A landscape with many valleys, sampled at points; each row gives a point and its height.
A ball rolls from a point to whichever of its 4 nearest points has the largest drop for the distance, and stops where none of them is lower. Distance is the straight distance between rows; heights are no part of it.
Tusep: [127 152 123 157 133 110 106 116 146 149 123 114 113 117 83 140 138 113 144 146]  (h 85)
faza: [140 90 141 114 130 113 159 143 158 96 125 155 131 145 158 129 118 200 91 113]  (h 365)
dazo: [95 112 122 113 124 142 145 134 106 96 154 138 123 111 146 125 144 104 129 102]  (h 117)
tazus: [132 174 143 155 152 121 123 122 151 169 96 115 143 111 117 140 114 124 129 154]  (h 439)
bupo: [111 109 123 125 114 121 107 112 108 153 157 152 126 129 103 145 131 81 138 150]  (h 398)
Seges: [99 104 119 126 115 128 123 116 92 118 158 150 116 120 126 140 128 70 136 114]  (h 308)
liv: [94 117 108 133 101 116 105 93 60 119 179 152 128 100 149 140 112 44 137 114]  (h 320)
Kure: [129 156 105 145 99 124 121 103 117 186 139 114 145 108 112 141 117 49 144 162]  (h 510)
kol: [112 116 137 113 131 132 186 121 126 53 128 105 125 78 160 159 110 124 92 87]  (h 478)
lidi: [150 154 112 123 136 110 58 130 110 157 111 107 99 176 103 88 138 116 179 143]  (h 99)
noz: [127 107 127 139 130 114 85 125 124 151 138 133 111 131 115 123 149 108 162 145]  (h 68)
pesaf: [123 134 151 103 127 134 200 119 133 56 106 84 126 83 163 148 93 130 91 103]  (h 346)
meti: [120 148 146 145 132 147 143 125 151 154 115 126 142 116 106 147 107 146 109 147]  (h 866)
vuf: [124 160 136 141 121 161 179 120 141 123 131 121 146 124 106 135 88 139 115 144]  (h 902)
pep: [90 156 159 135 99 154 212 118 125 72 137 96 134 102 148 135 91 126 101 102]  (h 26)
mipo: [131 97 135 136 137 122 129 126 160 128 131 143 117 141 118 127 140 166 115 133]  (h 263)
Bunel: [101 146 127 118 120 143 181 104 126 78 144 130 135 105 134 157 111 113 107 98]  (h 477)
tori: [170 160 135 153 151 118 128 139 177 137 84 141 144 129 106 134 116 196 105 155]  (h 311)
berep: [145 124 139 120 150 124 105 137 146 146 109 120 120 159 138 82 149 196 139 144]  (h 165)
fuz: [131 166 127 158 130 90 84 124 135 171 62 121 149 143 116 146 164 79 162 154]  (h 145)
dapu: [128 96 126 116 139 140 129 152 140 119 127 143 118 153 130 111 132 176 121 138]  (h 319)
suba: [88 152 132 138 107 155 185 108 94 83 145 122 129 92 134 159 116 79 110 113]  (h 350)
Gumup: [123 119 126 138 140 132 153 136 127 101 138 143 139 119 131 150 135 146 112 134]  (h 656)
gunop: [138 168 132 155 140 116 98 117 161 163 79 107 153 107 114 133 134 132 134 155]  (h 278)
veg: [136 137 148 117 116 148 202 134 147 72 112 119 145 118 155 150 83 154 91 94]  (h 576)
zizo: [123 114 116 133 139 91 96 106 132 154 122 113 135 127 90 149 134 94 137 158]  (h 265)
beme: [157 127 119 117 144 133 111 164 152 126 122 136 122 160 140 84 132 204 130 133]  (h 142)
zolu: [136 136 135 158 164 98 88 121 160 148 86 116 143 128 101 143 165 138 134 166]  (h 207)
topo: [123 141 92 112 92 127 96 126 74 141 169 141 112 152 124 113 130 82 172 114]  (h 280)
gimil: [145 154 137 153 151 123 109 116 157 140 79 120 142 126 109 139 124 166 121 157]  (h 415)
Pasa: [128 120 124 156 143 117 99 125 142 155 115 120 129 133 94 137 146 122 146 156]  (h 58)
fot: [124 116 125 120 137 133 86 125 115 146 145 131 118 150 113 90 145 120 145 133]  (h 212)
Sepo: [96 148 126 145 100 149 150 123 80 107 148 136 127 111 122 156 108 53 128 117]  (h 340)
Fomu: [163 121 116 99 125 127 148 154 158 107 119 134 130 173 166 94 128 215 124 120]  (h 158)
mub: [153 110 111 97 128 144 152 152 137 105 129 118 133 152 154 101 107 192 131 94]  (h 261)
nabis: [134 119 113 89 125 149 143 161 127 113 151 126 122 157 154 95 126 166 127 103]  (h 321)
nudi: [107 144 131 142 123 145 166 125 82 103 148 136 139 105 112 160 120 83 116 121]  (h 318)
rus: [91 171 138 149 87 155 160 104 94 132 156 122 132 102 116 158 87 77 126 124]  (h 368)
Libi: [137 134 153 133 149 73 58 117 142 152 67 128 130 133 126 123 180 107 161 159]  (h 121)
bugos: [107 99 122 103 123 148 141 137 100 115 146 127 110 134 145 103 129 114 139 98]  (h 175)
mogez: [110 136 95 96 91 145 123 122 56 112 176 131 106 136 165 116 129 77 164 85]  (h 264)
zeve: [113 113 135 82 123 150 150 140 113 83 140 80 98 98 181 117 122 120 108 54]  (h 327)
Goki: [118 107 113 134 147 141 116 123 119 132 167 140 123 121 114 125 138 108 135 121]  (h 366)
fenil: [131 102 131 101 135 141 170 133 136 98 136 142 149 125 132 135 123 160 97 105]  (h 579)
Mudi: [127 149 139 133 131 153 180 137 152 116 124 131 137 124 125 145 98 157 111 115]  (h 795)
Feve: [126 110 117 141 118 96 90 102 96 164 154 138 132 121 110 152 130 55 161 138]  (h 429)
dif: [103 107 143 116 124 137 184 110 119 66 143 113 122 102 167 140 124 111 100 91]  (h 562)
Gavi: [96 135 128 126 124 145 150 126 104 83 162 130 124 111 141 146 142 97 108 97]  (h 172)
Furig: [146 122 136 125 138 103 45 129 124 166 85 108 111 165 134 97 174 124 163 153]  (h 112)
bet: [146 108 138 128 154 123 87 131 152 146 115 138 119 132 115 103 154 168 137 157]  (h 223)
biza: [136 88 133 107 124 130 164 146 154 83 134 137 149 132 160 132 122 161 87 103]  (h 473)
buf: [135 102 133 82 111 142 153 147 118 65 128 79 98 104 181 114 99 150 102 51]  (h 462)
Nul: [138 115 115 125 125 117 78 118 95 160 179 140 115 131 116 118 123 73 139 143]  (h 333)
luve: [139 104 119 72 122 153 164 142 111 82 143 88 116 116 170 107 115 147 112 70]  (h 447)
tunim: [85 115 111 115 101 141 138 128 84 87 164 123 114 119 161 136 138 77 117 97]  (h 151)
bubod: [141 138 104 110 112 124 79 128 105 166 143 122 105 149 112 97 127 104 180 145]  (h 269)
Vupa: [115 124 133 128 132 145 168 138 125 89 132 144 140 108 111 157 118 129 112 122]  (h 506)
kapa: [136 147 119 123 144 128 88 130 129 145 139 117 103 162 120 73 150 160 164 136]  (h 302)
sepam: [147 153 151 157 154 94 99 112 156 152 66 124 153 130 112 144 171 122 146 155]  (h 150)
mefa: [150 150 142 145 128 158 167 133 152 133 127 145 151 109 120 137 98 178 106 145]  (h 551)
koz: [135 95 144 98 134 148 174 141 129 72 129 114 135 109 161 140 126 150 98 88]  (h 618)
Sis: [117 154 137 146 102 149 149 105 114 158 127 129 131 111 84 143 107 88 131 144]  (h 119)
punus: [146 97 135 111 141 117 121 139 163 112 129 158 130 142 130 124 127 195 101 126]  (h 325)
Pemo: [118 119 109 146 122 108 99 109 130 148 134 137 133 111 103 151 136 78 130 145]  (h 397)
gored: [145 124 140 131 170 102 55 133 143 162 90 116 109 152 115 99 169 152 143 147]  (h 174)
begu: [154 143 135 148 136 130 152 129 176 132 99 147 143 132 107 135 106 180 94 136]  (h 268)
lopod: [135 109 122 117 135 149 110 155 132 145 156 138 110 142 135 100 135 152 141 141]  (h 344)
Gom: [177 147 150 143 139 123 138 138 182 133 85 148 151 129 131 147 103 203 75 144]  (h 309)
Badab: [118 150 131 152 120 145 158 111 126 156 129 123 139 119 95 155 105 102 132 138]  (h 589)
gep: [139 135 128 139 133 80 54 112 126 160 86 131 135 157 141 121 179 102 169 166]  (h 120)
leko: [80 126 116 108 113 151 136 141 79 100 157 108 106 116 172 125 145 106 139 88]  (h 164)
Bupi: [130 97 118 90 129 138 148 145 116 96 133 118 121 128 152 111 137 149 122 92]  (h 286)
repa: [124 101 137 99 123 149 150 147 107 123 157 129 116 140 146 107 145 149 131 109]  (h 249)
Zufu: [107 137 103 103 97 148 127 141 82 127 154 138 115 147 140 107 129 76 157 103]  (h 256)
nuka: [150 141 112 103 145 136 116 158 126 124 128 134 108 165 124 79 127 187 136 128]  (h 156)
nuvi: [149 111 126 115 141 125 136 147 156 142 128 150 122 168 149 91 140 201 110 126]  (h 125)
giv: [156 129 137 149 157 114 104 132 161 143 80 152 126 131 117 130 137 196 106 152]  (h 226)
Big: [127 153 123 139 136 118 113 118 145 167 107 103 144 123 106 142 121 99 140 163]  (h 410)
lali: [122 151 147 130 114 152 204 123 134 98 134 106 144 103 134 142 83 143 95 109]  (h 492)
Lozas: [118 108 112 131 98 131 82 131 88 159 166 133 115 145 118 113 131 85 157 134]  (h 281)
mel: [140 110 111 134 119 106 69 110 118 178 144 123 133 146 122 103 139 76 163 142]  (h 267)
pezo: [102 99 141 121 125 136 153 136 118 94 154 133 137 112 130 140 130 121 122 96]  (h 244)
dodov: [133 134 130 151 141 67 67 114 141 159 56 134 138 143 126 148 182 84 169 176]  (h 128)
Suz: [116 149 110 153 107 128 112 108 92 144 156 141 136 106 109 155 115 56 135 136]  (h 384)
depo: [111 112 114 86 105 144 166 156 106 91 146 95 105 116 168 110 140 116 134 77]  (h 224)
kub: [136 126 129 140 163 122 113 136 160 133 112 140 135 129 111 126 143 152 119 137]  (h 274)
zizu: [152 119 131 134 139 128 150 137 153 123 119 150 137 126 110 144 120 172 105 137]  (h 36)
zot: [108 139 107 142 101 133 126 112 64 126 163 129 133 111 120 174 101 52 134 131]  (h 339)
rano: [117 123 116 108 104 149 133 143 95 135 165 126 111 148 133 91 138 121 152 114]  (h 227)
kezo: [119 135 132 152 124 137 166 127 129 114 132 130 134 123 109 152 113 113 122 135]  (h 741)
ras: [151 91 111 80 115 143 166 163 136 90 132 102 112 137 176 114 115 161 110 66]  (h 606)
Kave: [146 115 139 147 148 112 119 139 176 126 102 174 139 135 126 122 130 221 95 141]  (h 188)
kaz: [132 109 124 138 125 80 63 123 125 169 98 121 120 155 125 105 165 88 169 155]  (h 163)
Pubin: [100 174 140 142 84 144 146 96 75 135 159 129 137 99 134 152 96 59 117 134]  (h 356)
pidan: [120 110 104 131 120 109 85 116 106 150 147 137 117 121 108 138 138 68 147 152]  (h 406)
bazit: [118 166 148 148 135 136 135 134 162 169 121 118 140 117 103 133 118 130 141 155]  (h 668)
tuzu: [138 88 130 115 121 136 148 137 150 112 142 136 134 139 155 116 128 185 112 116]  (h 348)
fisan: [150 121 141 150 165 115 112 136 169 134 117 136 136 124 111 140 127 179 112 139]  (h 97)
fod: [159 115 147 152 172 103 90 127 166 134 92 150 133 129 118 125 148 187 125 150]  (h 254)
Kodi: [143 109 136 120 138 130 182 138 163 85 121 149 147 124 139 152 107 180 81 119]  (h 480)
muk: [162 153 154 139 133 139 143 135 180 153 92 138 138 133 130 129 88 202 95 151]  (h 347)
buka: [153 107 136 133 147 110 105 143 160 125 96 151 128 160 144 86 143 200 118 144]  (h 149)
ruro: [100 131 105 116 94 130 111 115 56 136 178 141 110 138 139 108 125 74 148 108]  (h 266)
gim: [145 164 144 149 130 98 114 122 161 179 72 110 149 124 123 128 151 117 147 156]  (h 194)
Ton: [127 139 137 122 129 158 206 141 153 97 119 120 157 127 141 139 96 159 90 111]  (h 708)
zun: [127 157 119 141 123 114 120 116 122 168 120 119 148 108 109 146 136 79 152 163]  (h 502)
tevir: [121 120 114 127 106 128 91 128 106 148 145 134 113 148 127 93 138 115 146 137]  (h 216)
Dimib: [143 145 118 105 126 119 84 131 110 165 140 133 106 162 104 96 149 119 162 155]  (h 241)
dil: [131 137 122 147 133 128 133 129 122 150 142 137 131 116 91 146 134 93 127 144]  (h 554)
pir: [130 104 136 157 157 96 63 118 147 167 104 116 125 142 118 105 166 123 139 149]  (h 233)
vav: [137 127 139 125 151 112 77 135 128 168 124 130 107 146 113 90 151 138 167 151]  (h 255)
Puzod: [121 147 109 165 121 79 91 101 138 174 89 121 138 129 116 147 136 72 159 161]  (h 215)
disel: [98 124 130 130 118 141 148 119 105 102 152 148 128 111 123 140 133 106 126 128]  (h 225)
naguz: [127 75 140 81 132 137 156 128 123 67 139 87 103 92 177 131 110 135 95 53]  (h 469)
taga: [106 164 143 142 122 167 175 112 110 126 154 123 130 112 118 156 106 104 127 118]  (h 517)
gike: [161 126 131 138 143 119 160 141 178 117 105 159 141 137 127 147 110 199 91 136]  (h 243)
Zole: [124 154 124 143 129 136 127 119 148 158 132 117 130 122 91 165 112 102 138 145]  (h 538)

For each start below, name the point where the ball stops.
Puzod => Furig
bupo => Pasa
pidan => Pasa

Call two points neighbours if one is among the 4 nearest of the other. Go from one point of each pair to the other, from neighbour to neighbour, staying as low as possible. Name the highest point that can't be avoided.
nuvi, Pasa => bet
dazo, pep => Bunel
nuvi, dazo => rano
Pasa, Furig => zolu
